Points on a hilly landscape, in no order, each with its height.
A ball rolls from a point to the lowest of its 2 nearest points, and stops where none of them is lower. Distance is the straight distance between rows; heights are no part of it.
<466>: [116 119 132 100 159  79 149 139 142 120 110 121 127 119 152 181 145 174
 109 173  88 135]  (h 3.33)
<663>: [102 120  82 110  90  96 119 114 144  87 108 142 178 124 145 154 189 169
 119 179 117 158]  (h 6.19)
<148>: [109 138 112 156  95 169 146 184 103 142 154  64  90 166  87 110 114  83
 126  86 143  77]  (h 6.93)
<244>: [116  87 198 107 101 105 114 109 137 194  96 117 108 127 141 162  89 104
 120 116 124  86]  (h 6.27)
<1024>: [129  82 166  87 120  83 121 162 121 183 122  99 104 131 130 151  94 147
 112 123 148  86]  (h 5.99)
<783>: [111 134 162 123  93 112 122 101 132 111 100 118 119 140 144 150 152 161
 163 126 128 169]  (h 3.95)
<976>: [169 122  56 150 121 124 121 134 122 142 133 141 131 134 147  89 151  93
 134 134 106  74]  (h 3.04)
<487>: [ 97 144 145 102 150 142 153 154 103 134 125 143  89 117 131 169 164 105
 121 102 176  80]  (h 1.02)
<425>: [120 116  74 124 124  99 147 120 162 109 109 109 161 179 118 134 193 164
 115 162 111 112]  (h 6.34)
<753>: [129 123 118 151 121 103 143 115 142 103 145 111 150 134 118 149 166 144
 141 108 154 179]  (h 3.99)
<638>: [110 146 103 147 166 127 190 136 108 154 107 103  51 147 144 123 146 138
 138 128 135 101]  (h 1.94)
<436>: [107 111 192  80 144 148 157 131 108 184  86 107  99 172 111 133 133 154
  75 134 174  93]  (h 3.13)
<596>: [ 89 120 113 104  69 100  78 116 155  96 131 146 150  74 143 145  96 165
 162 162  98 173]  (h 5.66)
<278>: [ 87 101  93 106 139 114 143 126 156 128 136  65 127 178  89 128 173 179
 128 136  94  83]  (h 5.93)
<9>: [114 161 163 163 123 179 148 107 129 131 122  84  94 135 123 138 122  92
 142  95  96 116]  (h 4.36)
<789>: [116 125 106 120 148 142 121 117 112 130 113 104  98  84 161 121 130 152
 119 153  50 118]  (h 4.09)
<273>: [ 95 111 126 109 140  81 148 178 162 161 139  97  96 119 102 157  75 145
 129 116 159  85]  (h 6.36)
<87>: [101 122 161 144 147 175 150  81 132 125  73 121 152 158 108 128 176 107
  89 102 148 123]  (h 1.89)
<883>: [106 129 187 139 117 146 131  87 115 124  92  91 100 127 149 155 142 122
 139 114  83 151]  (h 4.20)
<248>: [ 79 146 118 110 153 155 187 163 104 155 116 106  55 174 110 136 151 120
 117 122 160  61]  (h 1.52)
<769>: [116 139 126 132  71 150 108 185 108 138 150  58 104 128 120 131  93 112
 140 107 104  72]  (h 7.10)
<612>: [199 126 138 174 170 112 151 157 101 147 128 154 145 156 132  87 113 107
 115 126 201 144]  (h 1.60)
<707>: [148 121  83 151 141 126 163 162  90 178 107 140  95 174 140  91 136  72
 111 126 180  52]  (h 2.51)
<828>: [160  79 154 171 151  99 107  73 123 112 119 157 183 122 139 118 142 115
 130 118 124 224]  (h 2.34)
<502>: [127 151  91 121  80 112 122 222 104 113 179  89 112 110 134 163 116 131
 138 142 117 101]  (h 7.31)
<916>: [114 118  56 141 159 149 114 145 126 106 148 128 176  64 123 100 121 126
  78 133 120 128]  (h 4.80)
<782>: [129 150 123 114 105  94 132 160  91 105 150 150 108  86 179 191 173 119
 150 133 147 137]  (h 7.74)
<752>: [158 142 101 153 127 155 115 105  76  97 128 172 147 103 174 114 198  86
 133 128 128 148]  (h 4.44)
<450>: [148 150 164 139 101 145  93 123 130 105 142 158 149 110 122 116 104 125
 168 102 163 175]  (h 2.70)
<20>: [107 131 120  89 115 154 118 131 111 121 139 109  95 133 107 106 153 168
 152 104 152 109]  (h 4.79)
<507>: [146 129  65 175 112 108 142 200 123 130 172  73 133 120 107 100  80 138
 114 134 142 158]  (h 2.47)
<815>: [ 99 119  95 118  77  92  98 164 149 110 127 143 171  62 140 155 100 140
 123 144 156 135]  (h 5.41)
<646>: [ 84 101 105 100 104 111  82  83 164  90  81 172 180 101 127 121 134 167
 131 156 115 164]  (h 5.91)
<114>: [113  91 160  82 159 109 117 108 124 130 123 106 104 115 145 160 143 166
 126 147  45 124]  (h 3.77)
<372>: [ 85 149  51 168 149 123 196 190 104 131 127  71  71 135 131 126 125 134
 116 155 117 108]  (h 2.35)
<198>: [144 121 173  71 133 115 111 102 168 130 123 138 130 185 106 140 126 169
 136 144  85 113]  (h 2.06)
<886>: [123 142 135 151 119 134 148 102 144 138  79 147 130 159 124 112 149 117
 145 112 184 118]  (h 2.18)
<460>: [143 121 182 119 125 175 122 116  99 152 161  90  87 142 117 133 138  93
 133  78  95  98]  (h 4.54)
<592>: [115 201 121 117 108 129 154 168 159  76 159 145 136 123 125 205 148 135
 137 167 119 143]  (h 2.26)
<280>: [153 114  98 141 150 132 128 175  85 125 152  77 132 113 120  87 117 166
  86 124 137 160]  (h 2.01)
<143>: [127 144 180 151 162 130 148  91 149  92  92 165 160 132 136 179 155 103
 115 135 111 182]  (h 1.41)
<835>: [103 104 191 142 179 162 125  70 137 123  73 168 166 117 122 143 138  81
  90 110 128 147]  (h 1.65)
<206>: [168 117 125 162 193 127 148 149  74 131 124 103 145 103 155  96 123 128
  57 136 137 165]  (h 1.46)
<82>: [119 151 148  82  92 177  79 101  95 109 115 166  98 116 151 121 162 121
 166 117 100  99]  (h 4.00)
<271>: [153 131  96 171  98  97 125  71 156 115 137 142 154 106 155 114 122 139
 162 165  88 219]  (h 2.91)
<892>: [185 180 101 179 177 143 173 163 115 117 136 170 137 142 133 103 128  99
 117 159 157 149]  (h 1.93)
<488>: [132 150 163  59 132 164 115 148 131 151 151 118  80 171  90  97  77 171
 135 125 123  85]  (h 2.11)
<857>: [161 128 114 142 126 129 131 137 131 177 129 148 102 146 133  98 106  78
 144 113 140  56]  (h 2.78)
<245>: [147  98 160  97 172 133 144 138  87 172  92 135 126 154 139 113 137 121
  52 134 166  83]  (h 2.65)
<458>: [138 130 122 170 116 130 115 127 146 129 111 165 175 112 120  98 112  97
 144 108 197 130]  (h 2.44)
<2>: [100  97  58 113 141  93 120 156 152 123 153 123 156  76 113 127 117 156
 103 123 148 119]  (h 5.09)
<740>: [151 152  74 123  77  91 135 202  81 108 166 118 130 107 167 161 155 144
 122 174 145 144]  (h 7.53)
<183>: [178  74 146 168 170 106 111 108  93 129 124 121 183 118 145  93 126 121
  80 116 142 193]  (h 1.97)
<118>: [ 95 200  69 160  72 120 154 123 195 104 152  97 113 147 119 116  79 170
 190 161 113 143]  (h 3.32)
<191>: [110 107  50 161 163  98 169 213 107 147 157  82  98 118 115 110  88 114
  95 127 143 102]  (h 2.76)
<86>: [104 163  71 155 115 122 162 131 144  98 158 125 146  83 130 149 143 148
 131 158 151 188]  (h 3.71)
<103>: [159  62 142  98 134  73 109 158 103 156 143 120 151 135 142 155 144 104
  83 109 145  80]  (h 5.52)
<613>: [121 156 129 147 142 161 144 157  85 110 113 138 134 107 146 142 161  88
  99 113 169 110]  (h 1.36)
<1019>: [119  94 202  93 121 166  97 113  97 195 104 132 110 105 131 118  84 105
  97 109 139  92]  (h 6.41)
<971>: [154 127  98 177 111 127 111  90 101  88 142 186 198  89 168 122 175  79
 131 153 126 205]  (h 4.62)
<74>: [114 119 173 128  88 109  81  76 174 121 151 121 128 119 122 130  61 130
 194  87 104 156]  (h 3.25)
<210>: [142 122 154 139  77 123  62  98 130  98 163 137 145  92 131 109  77 136
 181 114  99 219]  (h 3.00)
<27>: [141 186 140 116 107 124 132 116 181  70 176 154 149 138 116 183 125 136
 164 157  81 178]  (h 1.95)
<338>: [197 108 169 125 138 131 108 128  79 143 156 110 107 142 144 128 143 100
 125 106  78 127]  (h 4.78)
<998>: [ 75  73 150  77 121 144 112  89 145 141 121  75 136 166  81 123 166 180
 119 110 115 105]  (h 5.49)
<989>: [173 119  99 136 164 110 156 160  96 150 113 137 125 183 132  95 143 119
  88 143 164 101]  (h 2.08)
<558>: [168  89 166 123 183 124 118  95 144 200 117 162 118 118 129  95  71 102
 115 119 115  97]  (h 2.99)
<616>: [121 132 109 143 132 165 107 138 157 120 124 113 159  98 103 102  82 121
 103 121 100 117]  (h 4.57)
<429>: [130 155  86 164  94 111 129  87 182 122 145 118 126 119 137 107  95 147
 181 144  80 155]  (h 3.11)
<736>: [ 84 157 170 115 109  98 146 100 184 112 121 120  99 143 122 182 119 163
 184 115 136 140]  (h 3.66)
<480>: [147 104 114 155 118  83 116  63 129 115 120 180 150 104 165 109 153 147
 174 142 144 225]  (h 2.66)
<81>: [141 132 148  67 166 103 144 141 144 115 128 145 123 173 117 166 160 180
 113 162 109 114]  (h 2.71)
<1005>: [174 130 155  80 150 146 100 137 138 163 137 153 109 143 115  97  69 127
 123 135  91  75]  (h 2.64)
<475>: [ 97 115 154  80 108 178 115  93 112 134 130 102 109 173  94 117 190 144
 134  94 139  89]  (h 5.15)
<255>: [129 104 179  83  81 144  50  91  91 134 129 166  98 107 159 124 117  97
 177 105  84 111]  (h 3.76)
<101>: [119 121 155 135 126 137 167 137 139 161  89  71 116 212  95 127 131 136
  95 128 145 100]  (h 3.58)
<915>: [105 138 161  71 144 147 111 118 175 120 152 102 114 156  78 126  88 182
 137 124  87 106]  (h 1.51)
<55>: [131  92 112 145 162 139 109  79 127 125  80 187 192 122 136  86 163  92
  95 122 158 117]  (h 6.26)
<577>: [148 149 168 123 132 124 111  90 153  87 125 174 148 133 140 168 120 115
 152 152  60 186]  (h 1.67)
<385>: [137 158 118 141  78 128 109 100 175  78 191 125 157 145 111 158 143 110
 183 111  86 158]  (h 2.19)
<766>: [110  94 127 120 125 154  98 116 121 135 101 104 142 110 128 118 128 120
  93 126  79  93]  (h 4.35)
<237>: [106 170  71 133 123 119 164 162 113 103 132 147 124  99 132 124 146 174
 130 157 210 178]  (h 3.97)
<189>: [111 108  99 146 135 138  92  69 154  94  84 204 202  95 135  98 138 110
 121 150 123 173]  (h 6.09)
<644>: [173 113 187 113 126 155  72 107 107 141 123 197 141 116 143 113 108  70
 145 113 114 111]  (h 3.52)
<608>: [104 139 120 139 115 160 128 180 107 148 132 119 102 109 101 104  90  98
 126  88 196  84]  (h 6.75)
<467>: [ 99 138 101 103 147 132 150 156  86 112 126 126 101 106 136 121 171 178
 126 120 195 142]  (h 4.33)
<978>: [145  96 137 171 126 109 145 134 158 161 103  71 150 173 102 124  95 108
  89 124 108 105]  (h 3.90)
<219>: [ 96 161 153 132 130 114 135  96 179 119 150 145  97  95 126 154  88 128
 195  94 134 142]  (h 3.45)
<243>: [ 86 190  67 173 113 124 189 121 168 107 157 103  98 109 125 138 125 158
 175 145 140 176]  (h 3.51)
<551>: [182  68 154 106 131 104 118 117  91 175 143 117 122 176 139 125 176 101
 112 103 124  87]  (h 5.13)
<686>: [123 200 119 128 123 125 164 179 171  94 154 121 124 150  92 158  85 166
 137 159 136 161]  (h 2.49)
<464>: [151 192 115 172 158 133 174 158 169 121 133 148 122 148 108 129  81 113
 137 153 129 143]  (h 2.17)
<524>: [139 150 100 115 146 158 115  85 118 105 142 172 103 105 147 111 178 120
 164 118  90 124]  (h 4.23)
<615>: [119 108 160 117 129 172  96 138 105 165 111 154 138  88 114  91  88  97
 105  93 187  85]  (h 6.57)
<296>: [205 114 183 132 183 144 112 119 113 151 115 187 159 136 133 102 104  85
  97 133 126 119]  (h 3.27)

For each start below, name the point where the ball stops.
<998> | <206>
<118> | <206>
<740> | <1024>
<916> | <915>
<524> | <915>
<210> | <143>

Call two points neighbours if one is among the 2 nearest of the other. Go from one point of each pair to the other, from neighbour to neighbour, staying as low as possible. Name the highest point that can't be avoided.
<612>, <143> | <686>
<612>, <206> | <429>
<206>, <487> | <191>
